A landscape with many peaks, sampled at points; each row gives a point and its height.
From any point a climber steps to the highest of the 2 points nearest to it. It stops when none of these is higher. Distance is the straight distance between rows; heights are no part of it.
z530 height 347: [ -7  -8   7   0   3  -4   3  13 -16  25   5  10   9 -23   0   9  -9 -13
   1   2  18]
z48 height 452: [-13  19   8  24 -12  17   6   3 -16   8  13  -3 -24 -23  -7 -18 -26 -13
  -5  -4  12]
z524 height 146: [ 37  -5  14  -2  13  28  19  -1 -39  12   1   7  41   0  10  39  -6 -20
   1 -13  -9]
z748 height 235: [ -4 -11 -10 -17   1 -23 -12   9   1   9   3  -2  17  -9  -9  15  17  11
  16  -6  -4]
z992 height 305: [-10 -21  -9 -20  15 -15 -11 -11   5  -7  15   4  -6   3 -15  16  26   2
  13  26  -2]
z733 height 530: [ -1  22  11  34 -38  -9  -1  -3  -1  -2   9 -19 -12 -16 -10 -24 -23   1
  -4  -3  11]
z40 height 70: [ 17 -14   8  -2  35  11  19   4 -38  -7  -8  18  36   5  13  10   8  -6
  11  -9  -9]
z497 height 136: [ -2  -2   0  -2 -25 -29 -25  13  16  12   3 -12   2 -10 -18   0  -2   8
   5  -4   2]
z986 height 414: [-13 -11   7  -1  -5  16   2  -7   5  -2   8   0  -5  -5  -6  25   5   6
  18  13   1]
z518 height 231: [-13   4  13  18 -14  -8 -22  -7  14 -11   4  -9 -33   7 -11 -18 -12  -3
 -16   5   3]
z958 height 370: [ -4 -19  -2  -9  13 -18   1   5  -9  17   5   3   8 -15  -9   9   8 -13
   1  15  20]
z596 height 349: [-17  14  -7 -13 -16   6  -7  -3 -20   5   6  15   7   4 -21   4  -7 -10
   9 -15  -6]
z312 height 377: [  4 -26   1   2  13  -9 -10  16 -18  12 -13  -2 -16 -27  -5  -1  -1  18
  14 -14   6]
z50 height 40: [ -2 -13   1 -11  18  -3   6   6 -22   0 -11  13  29   2   1   2   3  -3
   9  -8   4]
z363 height 393: [-11  -2   7  10  -2  14  12 -10  -3  17  16   2  -9 -15  -8  21   1   0
  10  12  13]
z358 height 520: [  4  -8 -19  -6  24   8  -7  -2  -7   5 -17   2 -16   3 -10   0   4   6
   4 -10  -2]
z559 height 399: [ 10  -5   1   7  10   9  13  13 -19   9   1   9  -2 -23   3 -21  -7  -5
   0 -19   2]
z112 height 531: [ 28  16 -13   8  18  28  19   5   5   4  -8   2 -12  -2   7 -14  -9  -1
  -7 -13  -3]
z65 height 487: [ -8  10  17  24 -40 -13  -6  -8  14  -1  15 -18 -11 -10 -17  -6 -11   7
   2  10  11]
z58 height 486: [  8  -8  -1  -3   9  14   8   2 -21  20   3   9   9 -12   2  39  10   4
  15  -6   0]
z381 height 67: [-11 -13   4  -6   8  -4   8 -13   2 -18  -7   4  15  21  -2  -1  10   4
   7  19   5]
z930 height 549: [ 14 -11   9   2   0  23  18   7 -31  20   2  16   6 -32   5  29  -9   7
  14 -13   6]
z476 height 484: [  0  -3  12   7 -16 -27 -37 -21  34 -24   5  -6 -41  22   2   3  -7  16
 -27  20  -8]
z450 height 217: [ 28  16  -3  -3  -1  10  16  20 -29  23  -5  15  42  -8   6  14 -13  -7
   6 -28  -8]
z997 height 148: [  5  23 -15 -12  -6  25  12 -18  -1 -10 -12   5  31  25  -2  11  -4 -10
  -5  -1  -8]
z908 height 587: [ 18  -3 -17   0  23  27  11   1   0   9 -10  -4 -13 -12   0   0   2  -3
  -2  -7   1]
z629 height 80: [ -6 -24  10   0  16   8  17  -4  -4 -14   1   3   8   3  11  -1  15  -1
  12  20   6]
z879 height 107: [ 37 -24   3 -18  22  13   4   3 -44  10  -1  10  38 -20  15  41  11 -16
   0 -15 -11]
z526 height 441: [  6  33   2  21 -14  17  27  -2   5  -4   7  -2  -8  -2  16 -28 -14 -10
 -13   3   1]
z513 height 13: [-14 -22   2 -16  12 -11 -12  11 -22  -6 -12  10  20  -7  -5  -8   0  -2
  16  -9   2]
z898 height 281: [ 20  27  -7   3 -12  10  21  15 -26  18   2  11  22 -12   2 -13 -17 -16
   0 -25  -4]
z182 height 166: [ -7  19  -9 -10 -17 -15  -2  -8  19  -1  15   2   1  14   3  -9  10  -5
 -13   0 -11]
z345 height 117: [ -4  -1  -7 -15  17  22   6 -12  -3 -13   2  11   9  20  12  11  16 -11
  -3   1 -14]
z662 height 378: [  1  -7   9  10  20 -25   2  15  -6  16  -7  -1  -7   0   0 -21  -1   0
  -2   1  14]
z491 height 294: [ -7 -29  10  10  11 -14 -19  13  -4  -5  -4  -8 -25 -12  -2 -10   7   9
   9   5   3]
z791 height 253: [ -8 -13  12  16  -3 -12 -24   1  15 -13   1 -13 -34   2  -1 -12   5   7
  -4   5  -2]
z410 height 179: [ 25  14  -6  -6   2  23  13   6 -19  13  -8   6  43   2   4  32  -7 -12
   4 -15  -9]
z42 height 381: [-11   5   1   6 -14  11   0  -8   6  -8  13  -4 -24 -10   0 -20   5  -2
  -2 -11 -10]
z503 height 52: [ -2   2   2  -2  12   3   9  -4   4 -18 -19   3  14  26   7 -13  -3   5
   1   3   3]
z704 height 500: [  5   7  14  28  -6 -12  13  -4   0   3   1  -8 -15   1   2 -23  -3  18
   4  -5   8]
z309 height 97: [ 10 -17   6   0  23  29  20  -5 -16 -10  -1   7  15   5  14  10  13 -11
   9   6  -4]
z89 height 445: [ -3   3   6   7 -14 -12 -25 -10  32 -25  -4  -8 -39  22  22  -8 -14  17
 -32   9 -10]
z372 height 333: [ 10  13  -4   3  -1  11  20   6 -14  12   7   8  13 -10   2 -17  -3 -19
  -4 -13  -1]
z278 height 194: [-20  16   5  -6 -17  -3 -14   7   8 -10  -7   0   6  23  -3 -13 -16  -3
  -3  -3  -4]
z131 height 444: [ -7  -9   2 -15   3  18   0  -4  -6   1   8   8  13  -3  -5  36  13  -1
  18  -1 -10]
z670 height 147: [ -7  19 -13 -17 -17  -7   1 -23  25 -25   6   5   0  29  19  -3   4  10
 -23   7 -16]
z361 height 490: [-13  -6  -6 -16   1 -22 -29 -18  21 -19  -1   1 -20  24 -13  -5   0   4
 -15  21  -3]
z56 height 73: [ 17 -23  -4 -18  28  13   2  11 -26   3   0   3  29 -15  18  42  25  -9
   9   0 -10]
z31 height 292: [  3   4  12   0   8   4   9  29 -16  23  -8  10  23  -9  11   1 -22 -18
   0  -8  14]
z355 height 408: [  2 -13 -11  -1  19 -18   3   5   3  12  -8  -4   1  -4  -6 -11  10 -10
  -7  15  19]
z502 height 145: [ -8  15  -6   3 -19 -24 -10  -1  14  15  17  -7  -8  -4 -12  -9   4  -5
  -8  -3  -2]
z588 height 348: [  4  -6  -4   6  -4 -19   7 -15  14  12   9  -7  -8  -5 -17   6  17  13
   4  14  10]
z650 height 167: [-14  24  -5 -14  -5  17  -5   2   0 -12 -12   6  21  29   1   9 -12  -6
   4 -10  -9]
z146 height 213: [-22  14  13   6 -25  -9 -20   0  10 -12  -2  -4 -11  16 -17 -14 -26  -6
  -5   6   7]
z217 height 342: [ -2  -9  -6  -3   0   9   6  -5   3 -10   5  -3  -5  -9   4 -18  17   0
   3 -11  -8]
z568 height 459: [-13 -11 -12 -10   3  -3 -18  -9  -2   0  -3   1 -18  -2 -23   4   4   6
   6  -4  -1]
z866 height 511: [ 13   2   2  17 -13   3   8 -13  23 -20 -11 -17 -15   6  11 -12  -2  28
  -6   1   0]
z636 height 495: [ 14 -19 -11  -1  14  14   7  11 -14  14  -7   4  -7 -34   3   0   5   0
   5 -16   1]
z129 height 325: [ -6  -6  -5 -12   0 -20  -8 -12  27  -2  16  -4 -12   5  -8  11  21   9
   1  21  -3]
z380 height 379: [ -3   3  -2  -7  17   9  -1   3  23  -9  -5  -2 -18  19  29   8   9  10
  -6  10 -10]
z69 height 251: [ -7  18  12   7  -3   7   6  23  -4  11  -9   4  12   8   5  -3 -25  -9
   4  -3   9]
z562 height 409: [ -4  -2  -3  -6   0  -2 -16  -6  36 -18  -6 -10 -28  16  27   3  -2   9
 -27  17  -7]
z924 height 189: [ -5  -1  -3 -12   1 -20 -21  17  13   2 -13  -9  16   6  -4   8   1  12
  10  -8  -5]
z700 height 420: [-16   7  12  15 -13  18  -5   7   0   4   6  -7 -24 -16  -3  -7 -17  -2
   6  -7   5]
z397 height 485: [ -6  19   5  29 -24   1  14  -8 -14   5  13  -9 -11 -21 -13 -28 -20  -8
  -2  -1  19]
z978 height 454: [ -6  15   5  19 -24   9  24 -16  -5  -5  13  -3  -1  -6  -5 -25  -7  -8
  -5   9  14]
z658 height 128: [ 13  15 -17  -7  -2  12  14  -2   1  15 -15  -3  29   7  -8   7 -10 -12
  -8  -1   8]
z587 height 480: [ 24  34  -8  12   0  23  24  11   7   1  -5   2  -2   2  16 -19 -18  -9
 -15  -8  -3]
z991 height 453: [ -8  -7  -8  -7  11 -18 -13 -10  13  -5 -13  -6 -12  15 -12 -12   2  -5
 -15  19  13]
z393 height 371: [ -1  14   3  16  -4  -5  14  -7  14  21  11  -4 -12  -3  -8  10   3   7
  -2  10  12]
z220 height 442: [ -5   3  21  16   2 -17   4  11  11   4  -2  -6  -8  12  10 -12   1  13
   5   5   6]
z388 height 278: [ -1 -18 -14 -21  24 -17  -8   7  -4   0  11   5  12  -1   2  21  36  -1
  13  12 -13]
z712 height 134: [-14  10  -7 -24   1   6  -2 -19  17 -28   3  10  10  28  15   6  10   0
  -9   7 -19]
z928 height 232: [ -2 -23  -1 -11   0 -31 -26   9  29 -19  -6 -18   1   4   3  -4  18  13
  -1  16  -3]
z875 height 529: [ -7  -1   3  -9 -16 -22 -33  -8  35 -18   3  -9 -22  19  -9   7  -3  16
  -9  13 -13]
z746 height 398: [-16  -2  -9 -12 -17  -8 -15  -3 -14  12   8   8  -4 -13 -27   4  -2  -2
  11 -14   0]
z811 height 283: [  3 -15 -10  -8  12 -14 -13   5  16 -11  -7 -10  -9  -2   9 -14  25  12
   1  -1 -10]
z135 height 586: [ 12  15   5  22 -22  -5   9  -4  13 -13  -8 -12  -8   3   6 -29  -7  18
  -6  -8  -2]

For each start below, name the point where the climber stops.
z513: z930
z380: z875
z363: z930
z497: z930
z658: z908
z879: z908
z811: z733
z650: z908
z596: z908

Call two points neighbours if one is among the 2 nearest of the other. Go from one point of each pair to the other, from neighbour to neighbour, staying as high as possible. Name the lowest point that can't be avoided.
z733 / z930: z526
z930 / z908: z636
z135 / z875: z662
